Points on a hilly landscape, in no order, each with its height.
A ball rolls from a point to the lowest of its 2 nearest points, and stops where none of them is lower. Distance is the straight distance between rows; heights are no part of it.
q_249 height 3.93: [131 130 107  74 153 135 183 114 106 103  98 103 127 127 108 126 136 154
 160 131 121]
q_633 height 4.68: [110 142 108  67 122 106 150 176 124 165 109  94 152 123 136 161 166  82
 141  72 151]
q_496 height 5.45: [148 140 127 143  98  97 111 175 102 180 130 137 134 175 143 156 139  80
 151 104 156]
q_962 height 4.90: [ 82 164 150 122  95 141  70 110 135 142 142 157  99 120 147 117 148 125
  67 135 133]
q_982 height 1.77: [100 155 187  93 156 169 112  91 145 103 140 180 104  92  99 168 137 111
 124 109 115]
q_336 height 4.52: [145 112 112 164 135  99 115 120 125 104 142 145 128 139 132 110 121 156
 129 162 123]
q_822 height 6.22: [111 175 192 106 118 148 126  74  98 190 122 129 119 146 105 140  92  99
 147 135 117]
q_302 height 2.34: [113 144 151 141 141 157 173 175 155  97 125  96 123 147 150 139 174 134
  85 163 114]
q_535 height 4.21: [131 107 113 147 140 135 177 137 139 134 150  66 162 108 161 130 150 138
 112 127 112]
q_4 height 1.56: [109 129 157 161 161 155 127 142 120 103 167 147 130  93 136 129 127 119
 122 147  84]
q_909 height 4.09: [143  91  92 128 183 117 141 195 112  48 139 114 126 105 139 120 158 129
 139  94 123]
q_70 height 3.06: [128 117 108 159  88 120  92 119 149 114 119 147 112 119 140  76 127 170
  76 164 133]
q_748 height 2.36: [169 137 188 182 166 159 168 141 118  98 131 154 117 181 124 152 118 107
 171 172 112]
q_495 height 2.80: [131 138 142 146 142 132 117 199 107 106 118 171  79 174 130 121 139  99
 143 180 125]
q_940 height 2.28: [146  74  62 106 162 105 109 189 103  50  78 158  95 119  98  58  96 167
 163 146 117]
q_179 height 5.75: [137 141 110 151 106 109 136 144 111 176 138  96 144 144 148 129 138 131
 120 140 136]
q_324 height 5.18: [115 115 104 143 134 122 124 163  57 163 153 147 121 114 131 100 108 120
 157 174 102]
q_86 height 2.73: [160 128 129 121 144 124 157 148 123  98  96 135 126 182 117 145 138 128
 181 131 154]
q_627 height 5.02: [103 164 162 148 113 150 159 135 114 188 131  77 121 149 149 115 133 125
  93 171 109]
q_271 height 2.74: [186 126 203 216 112 159 138 126 153 161 153 153 150 145 113 157  91  85
 140 120 129]
q_429 height 3.85: [ 78 132  97  70 122 125  85 158  98 129 134 165  94  91 125  98 139 119
 110 131 123]
q_200 height 2.76: [156  80  64 103 142  83 119 194 127  62  89 133 103 145  99  97 132 148
 149 107 151]
q_451 height 4.22: [105 132  80  90  75 115  97  62 133 160 105 109 124 117 119  86  96 179
 100 131 151]
q_737 height 6.06: [131 167 183 137 107 128 122  39 152 147 121 125 139 153 119 150 110 143
 117 102 133]
q_172 height 5.43: [152 142 131 130 124 130 187 120  89 207 111  74 168 161 130 144 112  92
 173 128 126]
q_879 height 4.27: [107 146 132  79 140 137 151 140  80 172 116 123 115 119 107 137 126  97
 165 139 113]
q_628 height 3.15: [131 158 175 131 121 142 126 168 126 139 111 152 112 155 127 166 153  90
 132 126 136]
q_632 height 4.60: [136 131 143 186 132 129 106 100 115 110 166 162 118 141 134 125 106 146
 122 181 115]
q_618 height 2.93: [ 94 145 133 146 117 154 141 125 166 119 129  89 117 100 156 107 151 175
  50 187 109]
q_356 height 1.96: [123 154 193 127 146 157 118  65 160  92 129 184 109 130 100 165 120 135
 141 112 125]
q_679 height 2.00: [134 130 114 125 140 129 172 198 130 107 111  79 132 141 155 126 184 120
 109 138 132]
q_389 height 2.25: [154  87 103 178 144  91  85 174 113  94 173 155 136 141 153 122 129 119
 146 130 138]
q_282 height 3.80: [134  96 106 121 199 144 191 164 119  56 143  88 135 100 138 133 143 134
 168 128  98]
q_318 height 3.77: [115 133 137 142 150 142  95  52 112 109 168 151 122  98 115 120 103 161
 136 150 105]
q_303 height 4.04: [ 98 129 103 106 146 136 166 110  50 208 149  84 151 106 131 119  95 107
 167 133  94]
q_129 height 5.41: [165 113 183 131 118 177 143 136 182 155 132 130 156  88  82 178 108  62
 119  73 119]
q_503 height 2.65: [127  80  64 105 122 103 127 133 148  83  95 126 127  91 117  65 120 195
 114 140 128]
q_357 height 4.91: [110 161 140 174  80 143 157 125 149 166 132  78 130 157 165 118 146 140
  65 174 130]
q_327 height 3.31: [143 120 103 108 154 116 128 216 118  64  89 120  91 167 124 122 155 113
 149 120 146]
q_243 height 3.41: [118 133  97  95 113 112 111  52  94 166 124 129 117 129  98  98  85 162
 154 153 130]
q_735 height 2.18: [141  91  91 190 159 130 136 121 106 134 187  94 163  94 171 104 121 135
 133 151  87]
q_99 height 1.84: [123 105 131 168 182 131 107 154 121  54 174 176 110  97 145 129 126 128
 133 143  90]
q_198 height 5.68: [149 152 155 170 100 112 132 132 113 171 121 123 119 178 154 134 131 118
 124 159 129]
q_897 height 4.67: [133  82  49 145  85  83 107 198 147 148  90 104 144 113 143  62 138 153
  95 122 154]
q_505 height 2.40: [120 142 117  72 126 128 132  74 168  93  96 144 113 144 102 159 148 164
 145  98 141]
q_682 height 6.52: [136 136 116 173  76  96  74 132 104 176 166 139 139 159 163 122 117 108
 110 128 155]
q_873 height 2.10: [ 99 106  60  87 114 114 127 171 154  91 116  94 128  81 142 109 163 161
  94 103 132]
q_335 height 3.57: [127 133 117 132 115 134 158 172 105 136  96 119 117 165 129  99 135 138
 129 188 119]
q_306 height 4.13: [139 154 143 101 130 124 151 151  81 160 100 136 122 164  99 146 124 108
 170 140 141]
q_781 height 6.43: [149 118 135 136 112 122  97  95 143 167 157 135 169 103 127 168 113 109
 135  61 149]
q_315 height 4.92: [ 96 114 109 100 132 109 103 145 112 174 168 115 173  66 153 143 149  88
 118  63 137]
q_666 height 2.43: [177 103 131 163 142 105 118 133 123 110 160 166 154 137 130 155 118 104
 184  93 155]
q_971 height 5.34: [134 132 159 130 137 141 177 113  98 215 135  70 158 122 142 144 114  87
 145 111 110]
q_609 height 4.80: [130 136 143 190 107 131 137 130 141 134 152 101 122 142 169 105 129 160
  77 200 121]
q_321 height 2.42: [202 102 171 183 129 138 139  82 149 144 152 145 166 131  96 168  79 110
 171  81 131]
q_270 height 5.95: [139 131 168 160 125 133 130 108 111 180 165 125 159 115 133 130 111  96
 139 112 121]
q_958 height 2.92: [177 106 151 179 170 144 182  81 137 118 147 111 164 147 114 155 100 130
 186 136 119]
q_817 height 2.29: [179 114 156 194 131 119 111  84 130 133 162 158 163 131 133 151 101 128
 163 101 138]
q_751 height 5.52: [158 147 152 151  82 105 111 115  97 207 136 135 134 165 136 151 109  83
 158  94 165]
q_419 height 5.92: [132 115 129 123 154 127 142 206 158  94 123 110 144 126 150 159 185  86
 109  65 149]
q_114 height 3.97: [ 84 135 114 105 141 139  97 112 105 123 155 157 113  91 127 104 119 120
 122 137 104]
q_607 height 2.82: [172 146 196 143 139 165 204  85 139 173 106  97 160 153  97 161 109 105
 168 129 121]
q_51 height 4.46: [105 148 122 141  98 132 152  82 139 179 120  55 136 147 140  94 114 164
  93 174 121]
q_736 height 1.85: [128 152 127 136  96 126 133  88 156 123 100 122 114 166 127 116 137 181
 110 170 137]
q_344 height 5.59: [143 126 197 160 128 168 110 149 178 121 147 155 135  86 126 170 128  72
  96 104 115]
q_126 height 4.00: [119 134 176 159 162 169 173  71 167 100 143 102 160 107 134 150 127 170
 120 149  96]
q_319 height 2.97: [144 158 180 118 118 150 178  92 132 182 107 111 144 141 100 168 112 101
 147 100 132]
q_921 height 4.35: [130  92  68 111 163 113 113 169  79  97 144 153 123  98 126 102 109 137
 165 142 115]
q_326 height 3.54: [114 148 123  77 135 126 158 138 144 117  69 110 120 142 118 146 174 128
 129 116 145]
q_141 height 6.00: [117 160 179 134  95 119  82  32 127 167 155 108 151 165 133 120  88 147
 103 109 143]
q_545 height 5.74: [134 113 142 157 134 113  95 201 123 147 163 160 129 118 152 161 154  64
 120  88 134]
q_145 height 2.51: [168 121 175 184 147 159 186 127 158 137 133 102 174 127 124 159 132 105
 142 116 117]
q_181 height 4.69: [ 69 132 114  73 113 144 107  89 160 110 106 132 107  84 121 103 140 185
  63 156 119]
q_263 height 1.90: [139 142 152 139 145 149 173 137 150  72  82 123 105 176 128 134 137 147
 124 175 114]
q_620 height 4.99: [ 81 111  58  71 116 120  99 124  73 174 123 126 122  67 106  69 104 139
 135 143 123]
q_342 height 3.62: [ 84 122  86  87 107 110  84  87 116 169 155  88 149  73 146  80 107 157
  80 130 122]
q_131 height 4.59: [130 148 129 183  94 129  74  66 151 114 149 152 123 148 145 114 127 176
  85 161 144]
q_241 height 2.68: [180 138 183 180 127 151 182  73 168 153 133  93 171 150 117 150 110 119
 142 120 130]
q_379 height 4.65: [113 143 119 143  99 112  83 177 130 127 132 158  98 152 154 125 149 112
  96 140 146]
q_757 height 1.62: [145 119  94 146  89 109 130 128 181 107  77 127 110 178 124 110 149 180
 103 146 155]
q_778 height 2.78: [151 114 139 174 160 144 204  87 147 112 144  70 176 133 138 141 127 150
 160 143 115]
q_328 height 2.33: [102 107  95 115 143 117 126 155 151  73 134 116 139 100 140 124 174 148
 109 107 122]
q_662 height 2.26: [141 104 174 175 176 178 193 144 165 101 144  90 172  91 131 161 147  99
 138 121  88]
q_977 height 4.89: [ 94  94  64  69 121 108 129 130 104 130 106 129 113  82 110  77 128 157
 123 127 126]
q_697 height 2.22: [121 154 154  70 141 129 133  84 133 110 100 157 115 136 106 165 126 128
 143 101 140]
q_371 height 5.67: [137 125 172 149 129 133  94 148 139 141 159 172 139 104 136 163 123  78
 122  86 128]
q_759 height 3.75: [132 120  85 114 130 120 160 177  94 120 110 100 133 136 126 102 139 133
 148 154 126]
q_29 height 3.46: [ 76 135  99  79  90 129  86 111 131 164 134 107 133  82 147 108 145 145
  63 119 139]
q_820 height 3.21: [153 122 126 136 184 149 192 108  95  87 115 119 121 148 117 108 108 164
 175 185  98]
q_468 height 6.01: [129 128 136 114 124 120 135 156 156 112 126 128 149 126 139 174 155  94
 124  55 145]
q_397 height 2.84: [113 129 101 105  91 132 150 128 152 139  94  94 111 126 127  87 137 161
  90 173 129]
q_107 height 2.58: [113 147  96  69 100 112 114  79 183 108  70 151 117 158 121 165 151 154
 112  77 162]
q_149 height 2.17: [161  98 126 185 146 119  98  88 137 118 199 146 170  96 140 146 101 131
 148  94 118]
q_906 height 2.87: [178 152 194 184 109 137 122 119 124 170 129 152 140 176 125 156  98  93
 160 127 150]
q_185 height 6.16: [151 152 181 143 123 129 136  62 107 168 131 143 125 159  95 154  91 120
 165 129 126]
q_683 height 4.43: [149  89  72 176 118 102 140 177 137 114 154  86 150 128 169  99 153 156
  91 146 151]
q_841 height 3.29: [145 133  98 134  80 103  95  72 104 164 126 136 117 153 115  91  86 176
 134 158 150]
q_504 height 5.89: [117 123 154 145 124 136 120 110  78 213 185 100 166  92 136 127  94  77
 131 115 104]
q_878 height 3.32: [ 87 178 153  87  82 115 109 101 126 200  94 114 111 158 115 147 134  99
 114  95 157]
q_354 height 4.49: [120 148 181 179 122 147  89  54 164 115 154 136 116 139 137 124 111 172
  80 174 118]
q_784 height 2.09: [125 166 172 161 118 148 159 110 150 115 107 113 100 178 133 130 148 156
  99 187 127]
q_155 height 4.14: [109 137 173 142 141 165 175 102 170 109 127  86 160 113 135 156 151 131
  91 129 109]
q_728 height 5.23: [ 88 145 156 125 136 145 172 106  98 212 149  55 157 112 150 118 111 100
 104 148 100]
q_566 height 2.81: [114  84  64 104 104 105  92 101 182  95 111 135 133  89 135  76 124 207
  87 131 135]
q_476 height 4.34: [ 98 145 123 124  69 125 108  79 141 165 127  96 128 135 139  90 113 167
  70 153 139]
q_712 height 4.57: [117 141 127 100 143 137 154  84 142  91 113 138 109 123 110 124 138 178
 120 157 115]
q_465 height 4.55: [109 146 105  80 119 115 161 136 108 182 115  80 156 120 134 140 148 114
 137  96 135]
q_668 height 2.72: [ 97 150  99  67  95 107  68  71 163 133 114 171 109 150 133 149 143 146
 103  74 170]
q_646 height 3.38: [ 93 130 105  94  91 108  95 215 103 151  66 157  86 149 112  95 129 107
 134 165 133]
q_77 height 2.99: [125 119 172 149 172 179 168 119 121 139 150 129 142  85 116 141  97  97
 140 121  82]
q_237 height 5.03: [114  95 125 109 154 130 110 130 131 137 179 128 175  44 142 159 122 101
 141  45 118]
q_184 height 4.66: [117 126 100  74 137 124 138  93 133  83  75 148  85 130  91  98 122 192
 140 150 126]
q_813 height 3.98: [136 132  92  97 111  99 131 173  90 151  78 136 111 174 110 136 135 111
 179 126 145]
q_948 height 3.81: [125 123  68  90 111  88 125 207 107 112  56 136  94 157 113 106 133 113
 157 117 156]
q_119 height 2.02: [157  89 106 195 152 123 124 120 102 130 194 126 176  96 150 135 105 110
 158 124 111]
q_552 height 3.55: [128 109  68  85 143  98 111 245 109  70  82 131  90 152 120 107 145  83
 149 119 143]
q_13 height 3.03: [173 136 191 174 119 150 158 146 103 198 141 137 136 141 114 156 103  64
 158 143 131]
q_177 height 2.69: [167  76  56 120 174  80 100 174 120  43 127 142 119 144 132 121 136 135
 147  83 154]
q_693 height 5.36: [150 136 150 150 127 116 122 183  81 192 139 149 132 157 133 154 113  63
 177 120 136]
q_60 height 5.83: [125 134 107 131  90 109 105  94 105 179 162  96 156 129 156 110 116 125
 106 118 134]
q_986 height 3.76: [126 131 114 117 127 106  91 131 183  84 124 161 123 146 146 164 168 123
  98  67 164]
q_979 height 3.96: [115 128  97 107 116  96  65  92 117 126 155 177 124 112 139 127 121 146
 126 107 150]
q_224 height 3.09: [112 151 127 125 112 131 116 211  86 144  90 164  69 158 104 100 131  94
 131 186 124]
q_996 height 4.70: [139 125 146 197 133 134 137 115 112 142 175 105 133 133 151 115 118 139
 123 184 100]
q_719 height 6.57: [135 142 106 174  61 100  66 110 138 167 148 141 120 172 159  92 116 149
  87 151 153]
q_931 height 4.23: [135  83  58 115 190 122 137 189  86  61 150 119 121  95 144 101 130 123
 160 129  99]
q_432 height 2.59: [171  95 117 179 177 144 183 113 134  77 153  93 171 125 139 137 125 168
 168 150  95]
q_803 height 2.01: [ 96 167 172  70 140 138 102 102 119 124 112 194  82 119  98 163 128 101
 153 107 126]
q_701 height 0.96: [129 123 179 159 159 144  96 134 176  67 157 192 119 101 121 174 137 104
 115 101 127]
q_444 height 3.35: [113 166 194 121 118 151 139 163 164 119  97 153 109 142 119 176 170  92
 103  90 131]
q_392 height 2.77: [120 120 113 119 160 122 101 153 146  37 116 162  87 144 124 136 156 145
 119 123 131]
q_178 height 4.12: [135 111  65  81 108 106  97  46 134 124 118 140 131 121 103  91 101 189
 124 116 159]
q_661 height 3.86: [111 141 123 118 112 107  95 113 143 126 143 158 138 130 143 152 144 127
 115  94 150]
q_63 height 2.75: [139 120  98  87 153 108 122 150 130  48  90 166  80 158  99 116 135 145
 154 117 137]
q_461 height 2.79: [121 130 184 114 188 174 181 138 133 101 129 131 128  90 116 154 127  94
 164 117  87]
q_478 height 1.50: [124 151 176 101 162 156 133 144 141 109 113 169 111 107 102 174 140  84
 140  99 117]
q_707 height 3.18: [138 108  90 152  76  97  75  81 138 132 124 155 112 133 120  73  96 190
  98 151 150]
q_776 height 5.50: [151 131 213 166 110 187 145 117 190 149 135 122 144 103 109 175 114  85
 109 111 119]
q_144 height 1.70: [130 127 101 109 104 106 147 190 144 120 106  94 133 165 145 139 174 128
 111 116 157]
q_835 height 5.62: [124 150  96 122  98 106 130 149  54 205 105 114 118 158 117 104  98  95
 173 171 132]
q_895 height 4.56: [116 102  69 143  91 109 117 171 141 147 124  89 131 109 154  91 141 166
  82 146 136]
q_220 height 3.79: [ 87 116 106 107 134 125  91  80 101 178 182  97 168  62 147 110 110 125
  99 121 107]
q_193 height 2.38: [ 71 109  89  92 103 136 134 144 167 106 103 100 126  83 144  96 170 180
  62 135 115]
q_868 height 3.05: [171 119 128 169 162 136 176  75  97 117 148 117 143 147 121 124 102 152
 192 165 100]
q_231 height 2.61: [209 101 184 186 108 159 146 125 181 155 148 131 160 134  78 175  88  76
 146 100 133]
q_549 height 3.78: [108 135  89  56 136 141 192 139 124 111  67  79 118 127 106 126 155 140
 133 132 131]
q_332 height 5.94: [128 145 123 130  83 108  53  25 124 164 171 119 142 149 143  91  93 165
  89 129 138]
q_267 height 4.95: [128 131  96  99  94 102 101 153 143 110  71 166  94 166 122  99 132 152
 107 146 144]
q_415 height 2.41: [171  89  65 195 132  91 108 152 131  91 167 131 149 139 150 106 129 148
 139 128 148]
q_161 height 5.72: [115 145 124 109 107 109  98 103  42 207 141 130 114 143 103 111  89 102
 168 163 117]
q_407 height 4.85: [113 122  62  93  74  80  85 153 119 134  89 148 112 139 125  97 130 142
 124 120 168]
q_583 height 3.95: [139  84 101 151 185 133 162 192 132  52 164  80 150  98 153 124 155 133
 131 115 103]
q_880 height 5.19: [158  92 146  78 169 138 143 150 156 113 122 143 157  99  98 180 138  75
 165  42 130]
q_799 height 5.88: [117 147 122 148  78 106  69  63 124 182 178 124 160 134 156 122 113 126
  87 100 157]
q_213 height 5.60: [149 171 141 160  74 107 105 119  87 193 134 141 119 190 134 127 101 107
 144 152 158]
q_877 height 2.62: [ 85 115 103 100 108 145 135 155 145 125  99 112 114  81 128  72 143 172
  77 173 103]
q_523 height 4.76: [131  86  40 111  67  73  84 188 132 152  77 144 126 131 133  63 118 149
 128 113 158]
q_480 height 3.08: [118 112 120 122  91 140 160 160 156 127  49 114  94 135 114  65 126 185
  91 192 120]
q_365 height 5.30: [161 107 162 105 143 171 174 144 170 121 111 105 162  95  82 183 121  72
 155  64 129]
q_501 height 3.07: [113 137 155  96 175 165 186 172 112  89 103 118 112 123 115 143 159 102
 153 135 100]
q_487 height 3.53: [128 145 140 122 144 118 104  56  79 160 153 151 107 135  99 116  73 141
 169 150 119]
q_143 height 6.47: [146 131 123 165  95  94  81 125 145 174 161 135 161 133 160 147 131 106
 124  81 163]
q_805 height 3.51: [141 140 169 110 131 127 136 146 179  90  92 166 120 165 130 193 170 100
 120  79 154]
q_660 height 4.81: [ 97 127 134  83 132 126 139 182 124 157 132 113 163  76 136 154 156  70
 129  67 127]
q_128 height 4.44: [ 98 151 154 111 141 151 147  85 130 139 132 119 123 113 124 140 128 149
 110 134 119]
q_334 height 4.79: [101 104  72  56 135 134 154 124 131  91  75 122 102  88 101  83 121 181
 135 148 104]
q_100 height 3.59: [160 116 104 155 158 142 185 184 100  95 124 105 126 153 135 111 136 130
 153 162 113]
q_924 height 1.25: [111 138 159 144 147 140 102 129 150  85 150 160 107 112 144 150 149 132
 114 129 121]
q_653 height 5.08: [103 111  78  97 141 117 106 133  53 176 159 124 122  83 126  88 102 112
 150 145 106]
q_410 height 3.90: [107 127 106 107 146 129 141  89  86 177 163  85 162  81 129 109 110 122
 131 116 108]
q_582 height 4.39: [121 166 192 165 121 166 126  94 154 124 151 143 111 129 132 142 130 140
  88 165 101]
q_533 height 3.64: [146 120 134 120 149 107 121 159 195  56 101 149 124 167 139 175 173 112
 122  53 167]
q_766 height 3.12: [ 82 137 101 127 116 144 116 100 164 127 148  89 143  85 156 105 145 170
  56 149 119]
q_412 height 4.33: [143  98  81 153 125 101 160 179 140 126 155  71 179 109 183 120 159 133
 113 111 135]
q_625 height 5.05: [118 122  91 102  88  91  56 182 131 124  73 197  66 157 109  86 126 136
 125 144 155]
q_990 height 2.52: [145  99  81  85 150 116 129 189 117  52  69 141  84 149  91  91 116 161
 159 142 131]
q_375 height 2.56: [138 106 120 132 165 117 125 155 170  38 140 137 114 130 150 146 169 138
 118  99 131]
q_427 height 4.58: [ 80 142 122  91 124 140 118  74 121 139 134 116 116 103 118  93 123 172
  96 160 115]
q_667 height 6.11: [137 172 173 113 101 114 114  25 118 151 119 155 111 169  99 142  99 141
 149 118 151]
q_176 height 2.16: [167 135 164 171 157 153 186 122 136  97 107 121 122 179 126 147 137 143
 158 175 124]
q_969 height 4.78: [ 87 164 148 142  84 130  87 164 140 161 139 154 100 129 162 138 156  91
  61 126 140]
q_254 height 3.40: [152 117 111 130 158 139 166 150 123  65 108 118 117 126 120  89 125 162
 141 178 106]
q_758 height 3.84: [ 75 133 136  81 134 134  74  77 106 146 158 149 123  70 122 127 121 123
 107 119 109]
q_525 height 5.12: [108 164 174 143 125 153 175  96 100 217 132  65 134 157 128 122 110 106
 116 166  98]
q_760 height 3.14: [118 166 152  90 110 115 144  87 121 181  94 114 123 160 106 158 119 114
 156 102 155]
q_611 height 2.57: [194 109 120 146 154  94 141 158 120 105 128 151 134 178 121 150 126 113
 189 110 148]
q_894 height 2.49: [140  68  59 118 154 108 122 156 139  57 110 141  95  96 109  64 108 191
 137 153 111]
q_518 height 5.81: [ 97 146 143 118 127 125 111  97  61 218 164 124 134 112 124 112  82  97
 138 138 102]
q_955 height 2.54: [175  68  48 158 151  71 109 155 122  59 142 130 128 141 133  98 116 161
 159 113 149]
q_858 height 3.63: [ 86 128  99  85 110 125  93 215 108 123 101 166  71 116 127  83 134 109
 110 148 116]
q_656 height 2.94: [103 109  84 113 108 116  86 114 159  96 134 152 103 102 144  93 134 177
  74 138 145]
q_180 height 3.16: [143 120 185 124 153 183 168 115 129 154 132 140 138  96  84 167  97  67
 167 111  94]
q_8 height 3.87: [142 119 149 164 160 142 137  71 139 102 156 133 147 109 135 133 116 160
 145 136 115]
q_339 height 2.60: [162 141 167 172 151 141 119 166 108  92 125 181  91 174 124 148 135  93
 164 163 137]
q_348 height 6.38: [126 144 169 127 106 132  88  58 137 171 167 129 156 102 120 143 104 109
 116  78 134]
q_651 height 3.00: [166 153 182 154 125 141 139 132 138 133 120 155 130 160 120 158 134 105
 155 118 146]
q_96 height 4.05: [126 102  79  95 128  87  75  50 107 106 143 174 131 107 119 113 105 181
 139 111 147]
q_278 height 2.91: [153 137 138  94 173 122 147 171 117  72  83 163  91 189 104 149 144 106
 178 132 144]
q_438 height 3.30: [ 78 138  95 108 104 124 111 108 164 155 156  87 158  87 169 135 164 149
  59 103 137]
q_742 height 3.10: [164 129 129 132 157 109 142 189 139  45  86 154  77 202 120 147 168 124
 155 126 156]
q_3 height 3.66: [ 58 158 135  71  93 123  58  74 100 179 144 143 118 109 129 115 120 119
  97 110 137]
q_901 height 5.27: [133 129 133 151 123 114 122 150  77 160 153 151 132 139 139 131 117  85
 158 151 131]
q_442 height 5.84: [154 108 155 160 146 126 125 217 146  97 146 127 147 124 156 169 156  67
 115  81 132]
q_753 height 2.37: [141  87  88 174 175 140 170 118 108  86 166  85 161  93 159 104 116 173
 140 158  84]
q_867 height 4.45: [151 103  81 124 130  95 105 131 101 119 140 154 102 134 122 105 112 149
 159 142 139]
q_132 height 6.29: [123 166 198 116  98 137 103  74 127 186 128 144 126 149 103 159  92  91
 128  91 151]
q_192 height 2.14: [131 147 199 146 170 160 115  99 120 109 133 191 101 120 104 152 101 112
 150 138 109]
q_710 height 3.60: [151 104 103 131 186 144 174 171 141  27 116 103 127 132 124 120 152 156
 149 142 108]
q_844 height 4.54: [135 115  95 174 108 107 105 177 150 116 147 127 131 143 159 126 155 132
 103 128 143]
q_964 height 4.08: [123 118 113 105 148 133 180 132 136 101 124  83 141 103 136 130 152 156
 132 131 114]
q_266 height 3.34: [121 144 146  72 146 132 170 174 124 117  83 125 124 139 114 165 160 101
 163 111 132]
q_168 height 3.50: [ 74 177 131  73  79 128  71  84 123 175 127 140 129 139 120 150 140 113
 105  85 158]
q_346 height 6.33: [127 147 212 131  99 159  77  64 160 162 140 151 137 123 108 158  92  91
 105  83 138]
q_414 height 2.07: [126 106 107 142 152 117  88 158 122  77 169 158 134 104 146 126 135 124
 127 116 126]
q_599 height 2.55: [127 118 156 123 192 188 206 144 130  85 138  96 155  74 125 153 140 100
 138 122  77]
q_819 height 4.41: [111 141 142  98 140 132 134 122 112 161 130 118 139 112 124 149 135 102
 149  99 124]
q_512 height 2.67: [100 141 133 136 134 161 168 147 164  75 107  90 114 106 142 107 167 170
  79 173 103]
q_564 height 4.28: [119 156 207 151 143 167 157 114 152 129 134 112 128 116 135 158 139 119
 105 147 105]
q_511 height 5.10: [135  90 124 115 172 126 129 145 149  93 152 138 166  70 129 160 138  97
 150  50 127]
q_591 height 4.83: [ 67 164 148 106 105 143  92  95 168 113 131 130 108 109 141 121 154 158
  48 147 126]
q_167 height 1.23: [156 122 186 131 157 158 123 136 169  86 126 179 124 118 104 186 126  80
 143  82 122]
q_195 height 5.51: [145 143 123 128 112 103 152 118  71 212 122  93 139 166 123 130  90  98
 174 148 142]
q_206 height 3.33: [136 140 128 130 105 154 174 183 131 122  59 101  95 169 121  87 129 168
 111 209 121]
q_79 height 3.65: [111 146 154 128 145 145 116  59  93 156 166 142 118 111 115 114  86 135
 138 167  82]
q_585 height 1.40: [138 147  89 125  81 112 138 145 159 138  88 114 119 185 138 122 152 151
 110 131 173]

Call two points neighbours if one is among the 2 nearest of the other. Go from one point of each pair to the other, from neighbour to neighbour, staying as low as possible. Name the highest point that can't be avoided.
q_263 and q_254 => q_114
q_662 and q_701 => q_168
q_254 and q_940 => q_759
q_128 and q_119 => q_962
q_263 and q_585 => q_784
q_701 and q_940 => q_200
q_940 and q_873 => q_392

Where does a ball stop that starts at each point below?
q_897 => q_662
q_237 => q_119
q_348 => q_128
q_564 => q_940
q_969 => q_662
q_114 => q_662
q_179 => q_128
q_979 => q_119
q_468 => q_119
q_303 => q_585
